Each row is a point on a tangle of strands that fork, close into loops and nearly touch. The rows are in no order.
In the rows, zero is written as 128.
Two points are linked if the straight distance between their rows is under 130. Some points are linked to none.
(644): [ 77 140 112 143 141 149 130 149 126 106 120 101 101 109 175 182 153 114
 129 113 149 125  75  72  95]
(846): [ 97 125 141 140 162 157 146 156 122  78 149  92 127 134 158 178 170 100
  87 151 136 125  68 115  96]
(639): [103  54 108  83 123 123 164 168 123 131 135 194 114 129  98 103 144 148
 149 177 112 117 129 181 144]
(700): [ 79 105 105 133  81 172 126  75 139 119 147 102 125 101  76 138 186 117
 131 125 166 102 168 114 117]
(1072): [ 97 118 157 183 163 157  94 182 101  87 180 144  93 135 146 167 108 114
 155 141 141 135  96  82 144]
(1009): [108 151 127 114 151  58  94  93 158 145  87 195 141 112 169  96 129 167
 157 156 152 144 132 138 152]
(699): [112 125  18 102 125 156 131 129 138 179 150 119  88 172 158 109 120 113
 112  82  95 135 151 117 149]
(1011): [152 122 173 154 101 105 153 167 121 150 129 151 127 100 126 117 121  98
 183 130  78 145 178  56 154]
(926): [110 117 120 119  98 168 131  95 117 109 154 103 151  80 100 180 163 121
  95 107 146 109 134 148 137]
(1158): [135 176 165 152 140 149 174  72 139 161 116 111 153  67  49 149 146 150
  96  87 150  65 121 148 113]
(854): [169  88 153 169 112 147 106 131  68 175 177 145 130 111 140 171 141 164
 106 145 129 109 137 125 101]
(1095): [141 137 160  88 149  96 141  70  84 127 146 124 137 126 161  99 118 121
  89 115 162 141 157  74 142]
(10): [121  83  62 138  77 112  95 133 117 157 121 136 116 124  95 145 135 129
 170 131 131 128 143 120 142]
(620): [122 121  96 100 134  71 110 114 152 131  93 167 148  96 131  83  86 150
 167 165 150 171 140 180 147]
(969): [ 94 124 154 124 136 130 133 126 135 105 148 183 195 152  73 115 138 163
 143 152 129 136 148 172 200]
(452): [ 97 142  86  97  94 111 159  70 172 143 161 107 126 175 139 119 169 108
 108 112 155 122 147 117  86]
(156): [146 114 163 174 149 162  95 156 124 101 172 144 122 114 194 146 122  82
 154 176 126 121 138  84 186]
(1104): [142 110  43  83  99 100 162 141 130 141 133 131 121 176 125 109 129 126
  94 101 114 121 126 152 134]
(1005): [105  81 142 152 162 188 106 140  97 147 150 112 100 132 145 147 169 136
 144 172  97 159 140 147  77]
(886): [119 117 125 167 128 141 103 159 129  93 117 106 149 127  88 134 131  98
 196 137 105 152 145 103 173]
(1064): [147  95 131 138 155 134 115 151 104 112 134 101 149 147 150 161 118 112
 179 144  56 153 122  79 172]
(1024): [ 85 117  51 140  90 105 134  97 146 132 182 102 103 172 116 159 162 115
 142 118 138 116 123 121  93]
(855): [ 98 127 111 111 125 153 122 131 140  98 148 153 143 144  70  96 115 143
 103 126 156 125 139 218 174]
(324): [ 95 160  92 148 169 147 106  81 134  96 130  79  56 104 145 164 101  95
 135 115 169 132 105 138  85]
(584): [114  96 105 117 117 170 116 111 114  78 137  77 140 111 125 156 163  99
 128 156 116 135 123 145 147]
(402): [150 115 116  90 131 112 136 133 133 132 111 140 195 106  94 115  98 160
 141 130 109 177 134 192 144]
(129): [ 88 101 187 146 136 111 169 147 134 147 143 204 115 107  60 128 132 180
 180 154 129 171 149 166 116]
(220): [143 169 170 167 123 163 135  57 112 155 158  81 143 111  73 155 129 141
  93 102 152  94 172 115 113]
(172): [168 125 111 132 105 141 128 172 131 150 103  81  81 151 123 115 123 102
 121 116  85 138 132 141  67]
(541): [103 128  96 110  98  84 139 104 144 131  67 108 114 119  84 154 142 151
 139  94 131 141 109 128  95]
(281): [119 110 120 164 126 153 127 147 136 117 131 146 178 152  93 115 146 112
 152 187 123 133 148 142 199]
(907): [181 119 185 145 100 155 125 110  78 161 149 158 114 118 119 103 145 154
  84 133 151  97 158 132 106]
(638): [112 156 211 168 122  90 150 125 131 148 133 211 158 104 153 122 136 149
 160 134 113 136 160 117 186]
(1047): [106 172 173 125 170  99 162 152 158 107 110 188 155  58  79 109  94 141
 150 110 156 148 159 178 140]
(1058): [160 137 153 100 147 105 134 107 151 138 123 180 192  98 194  92 145 136
 107 183 142 102 151 142 181]
(120): [166 101 107 127 148 163 144 185 110 139 118 100 132 183 132  97 118 116
 118 158  80 137 112 156 112]
(822): [192 136 132  82 131  52 160 134 111 137 111 135 156 116 158 147 101 152
  90 106 138 124  91 120  98]
(757): [125 133  95 106  91  73 137 145 136 110  94 141 117 101  75 129  84 142
 138  78 192 132 122 135 113]
(769): [123 189 152 158 106 162 174 105 196 132 102 112 143  99  54 140 141 153
  94  74 121  65  92 133 110]
(407): [197 143 181 162 100 112 123 179 119 129 111 139 159  74 124 139  90 105
 143 134 124 142 153  91 163]
(33): [113 125 116  91 137 107 149 126 135 118 129 157 157 182 151  86 141 138
  93 112 129 119 111 132 159]
(139): [114 133 169 157 127  91 135 119 127 125 152 216 161 155 121  97 103 161
 165 167 132 140 143 144 209]
(989): [130 147 163 101 160 158 117  97 118  84 138  68 125 129 138 120 118  78
 139  77  86 114 152  89 158]
(460): [161 126 119 130 156  97 125 128 117 147 156 129 196 120 165 152 117 122
 117 132 148 157 145 126 134]
(266): [ 94 129 150 143 124 142 133 134 149 138  92 121 130 124 180 149 146 113
 137 140 168  92  91  43  78]
(61): [166  86 123  82  79 157 144 170 137 159  92 136 107 107 116 116 169 144
  87 134  79  78  99 171  92]
(277): [125 155 126  80 123  80 176  78 132 114 142  91 147 165 134  97 127 102
 116  99 184 134 168  87  93]
(523): [172 155 109 120 131  87 124 123  96 114 140  79 107 159 181 146  72 109
  86 103 122 151  77 109 136]
(1099): [134 145 188 171 129  86 147 145 113 145 133 174 154 141 154 130  99 138
 161 131  99 193 164  80 157]
(447): [131 137 140 193 139 172  79 138 136 138 149 108 151 133 117 164 138 122
 168 115 110 124 160 110 128]
(501): [142 114  99  94 186 158 137 175 134 128 139  91 145 157 185 101 114  80
 134 139  82 177 150 144  98]
(655): [ 88 124  80 145 155 122  77  98 127 100 138  94 103 122 136 146  95 120
 164 123 152 156 130 129 116]
(475): [165 146 133 150 140 157 104 129 147 100 113  60  82 122  88 129 103  75
 179 103 144 104 184 115  75]
(308): [152 135  51  79  82  81 147 102 118 108 136 101  96 162 129  87 107  90
  91 111 138 121 122 113 138]
(56): [120 162  89 105 153  79 115 107 123 126 120 100 112 186 208  91  69 118
  83 101 124 171  98 125 148]
(28): [129 135 167 102 150 106 136 137 130 185 100 152 134 128 145 128 158 180
 121  96  97 125 139 102  86]
(30): [123 114 152 136 122 150 124 201 132 123 120 168  88 163 115  92 153 132
 106 138 145 102  98 129 118]
(95): [163 152 153 126 134 161 124 122 109 124 117  69 109 143 148 126 122 102
 110 111  79 137 143 110 116]
(288): [150 158 108 119  94 154 120 116 141 118 123 104 106 142 125 110 122 118
  56 127 128 112  84 171 137]
(672): [ 79 133 160 122 184 156 144 137 111  80 157 124 135 167 166 123 148 117
  80 156 147 156  92 114 132]
(257): [116 146 192 142 161  74 155 172 150 112  86 183 118 101  80  95 127 158
 182 143 123 141 152 146 109]
(218): [116  91 145 161 168 191 111 173 100  91 148  97  67 156 130 136 131 112
 146 157  69 146  96 131  98]
(1069): [145 128 168  95 105 146 169 146 134 127  92 114 149 129 137  95 124 110
 106  85 127  94 118  54 130]
(1077): [123 131  86 113  81 127 121 123 120  86 131 119 106 145  66 107 121 128
  77 130 125 136 102 192 164]
(360): [184 133 138 150  98 104 123 117 111 143  83 117 182  75 106 162 122 135
 159 143 148 122 146  97 138]
(122): [151  97 108  75 156  75 166 137 124 136 124 191 172 123 200 106 154 146
 136 195 110 113 135 155 167]
(322): [157 115  91 121  99 143 117 172 173 155  63 134 126 150  99  88 147 132
 116 135  95  93 122 198 110]
(998): [200 111 121 146 117 173 107 131 141  91 149  58 103 142 120 173 134  70
 176 113 105  77 148 116  86]
(55): [ 83 112 143 146 165 140 106 165  97  63 135 110  78 168 120 129 121 105
 169 153 107 134  70  93 135]
(613): [111 170  78 157 111 113 110 115 139  89 145  97  44 138 140 153 120 114
 119 135 133 155  56 127  75]
(351): [116 115 113 115  94  87 130 141  94  83 121 139 108 129  47 108  77 132
 137 121 151 159 110 152 151]
(1091): [ 97  91  62 134 116  87 117 147 131 173 116 145  82 171  98 112 115 136
 183 121 128 171 158 125 109]
(454): [ 90 182 123 159 169 149  86  70 141 109 168  79  88 105 154 185  84 113
 118  90 160  98 108 106 140]
(1152): [112 179 144 187 148 179 106  40 127 140 152  70  98  93 114 177 122 133
 131  95 135  83 125  87 125]
(943): [107 119 140 177 138 192  50 106 135 123 161 126 107 103 156 154 142  96
 166 145 144  98 161  95 170]
(690): [130 124 174 126  98 133 142 172 151 135  61 150 127 107 161 114 137 111
 133 137 135  82  95  50 140]
(195): [111 164 133 158 108 150 110  33 155 143 152 127 125 179 150 121 181 136
  83 166 151  87 105 144 113]
(1079): [155 124 166 146 178 135  97 124 103 120 135 123 147 118 217 150 116 101
 157 157  66 140 136  76 192]
(367): [118  88 144 121 160 161 131 131 118 167 123 157 122 116 126 129 157 164
 134 168 132 155 147 206  66]
(734): [118 103  52 106 110 157 143 133 123  94 162  63 139 148 120 150 122 114
 124 165  94 156  92 188 120]
(1154): [173  72 131 133 131 119 136 176  96 189 135 156 132 136 154 167 151 160
 113 155  88 137 100 132  85]
(1107): [143 165 156 134  87 159 137 122 169 126 119 125 132 130  97 103 129 157
  79  95 146  50 110 149 125]
(697): [151 143 117 162 108 164  92 135 144 121 114  70 123 132  75 124 130  97
 141 156 174  98 162 156 115]
(208): [176 146  92 116 113  53 141 110 111 121 135  98 125 158 162 153 103 160
  84 126 121 151  51 144  93]
(747): [177 135 115  94  88  87 158 147 121 134 108 120 135 144 126  79  93  94
  97  94 136 106 128  77 158]
(689): [128  83 166 107 105 159 136 144  91 142 172 200  96 115  96  99 153 144
 112 127 149 113 187 138 135]
(318): [100 127 100  76 168 147 120 112 120  76 145  75 124 152 147  94 116  80
 155  92  93 172 164 107 165]
(107): [126 139 102  98 199 148 116 142 145  90 178  82 155 170 180 119  87  76
 124  89 112 145 151 136 147]
(591): [141 114 155 110 161 117 142 163 128 164 103 165 162 120 197 151 151 153
 109 143 116 131  77 124  75]
(521): [133 120 130 145  73 175 127 187 123 123 119 152 107 144 109 131 177 136
  76 140 100  61  71 161 125]
(634): [189 141 144 106 106 112 119 119 131 146  84 124 160  86 128 128  99 149
 105 122 150 105 121 136 127]
(180): [127 162  99 119  80 120 149 118 158 106 100 105  99 130 146 129 129 113
  95 134 153 106  65 130  79]
(927): [104  95 166 141 151 123 151 135 122 157 166 206 121  90 125 143 151 167
 154 169 159 151 157 161  79]
(773): [140 170 186 131 171 126 129  54 117 200 114 146 131  85 128 101 112 174
 109 104 159 121 166 119 121]
(619): [ 80 112  67 108 140 137 119 145 133 167 161 127 106 152 137  99 109 120
 158  81 106 187 171 130 122]
(967): [111 106 168 147 114 161 122 169 136 126 149 218 117 127 135  96 162 140
 119 143 134 103 144 143 169]
(906): [145 117  96 135 106 131  93 121 154 127  87 128 160 125  97 126 153 131
 131 164 159 109 130 201 104]
(771): [166 157 170 102 157  62 115 105 143 152 123 192 173  71 185 106 126 184
 145 160 127 105 144 160 156]
(8): [ 82 137  83 129 121  99 121 106 122 122 100  91  94  81 110 166  93 132
 163  89 139 167 108  88 116]
(412): [160 147 196 113 164 130 146  99 111 191 110 150 165  79 137 133 148 173
 110 105  95 152 160 120 107]
(807): [130 111  75 103 105  33 128 116 136 167  68 118 142 142 102 153 108 172
 158 108 109 168 100 125 101]
(544): [110 150 125 109 146 131 145 159 129 110 108 139 163  74  78 140  67 136
 142 109 143 187 146 175 152]
(349): [ 90 140 172 124 164 130 129 136 127 105 129 160 170 187 155 106 169 120
  81 136 113 120 114 102 181]
(668): [127 173 182 102 164 127 122  42 127 163 101 109 134 117 178  97  96 145
  73 108 165 124 140  88 137]
(135): [ 91  80  56 146  71 128 128 157 130 129 153 118  84 149  91 182 152 131
 163 114 122 135  98 133 105]
(958): [ 79 113 113 149  72 139 105 121 135 130 112 146 121 117  81 127 169 144
 162 111 163 103 145 115 143]

A piece is all that can be reached along the links. How many separate loops has the piece of each point below (a circle has one, a figure eight two, a Y none), and how many tips (points with one link)?
(697) -> loops 1, tips 2
(927) -> loops 3, tips 3
(989) -> loops 1, tips 0

How many points has the smallest loop of links through each point below? Write - if it is on no loop.
(1079) -> 6
(613) -> 10
(33) -> 11
(107) -> 7
(1091) -> -

A fork is a point with three links, a tip a point with one. Leave the first point through the second and follow the links. Name the first fork or tip that comes.
(452); (277) -> (998)
(822); (634) -> (969)
(544); (1047) -> (156)
(998); (475) -> (10)
(308); (747) -> (1104)
(1005); (367) -> (122)
(139); (638) -> (56)

Name the points in between on the shortest way along the links from the first point to the second, in order.
(689); (672) -> (907) (854) (1154) (591) (28) (412) (773) (668) (1095) (277) (452) (1024) (135) (10) (1091) (619) (699) (1104) (33) (349)
(591); (697) -> (1154) (854) (907) (689) (967) (30) (521) (61) (322) (906)
(927); (1064) -> (367) (1005) (218) (55) (1072) (156) (1079)
(1099); (769) -> (638) (139) (969) (855) (1077) (288) (1107)
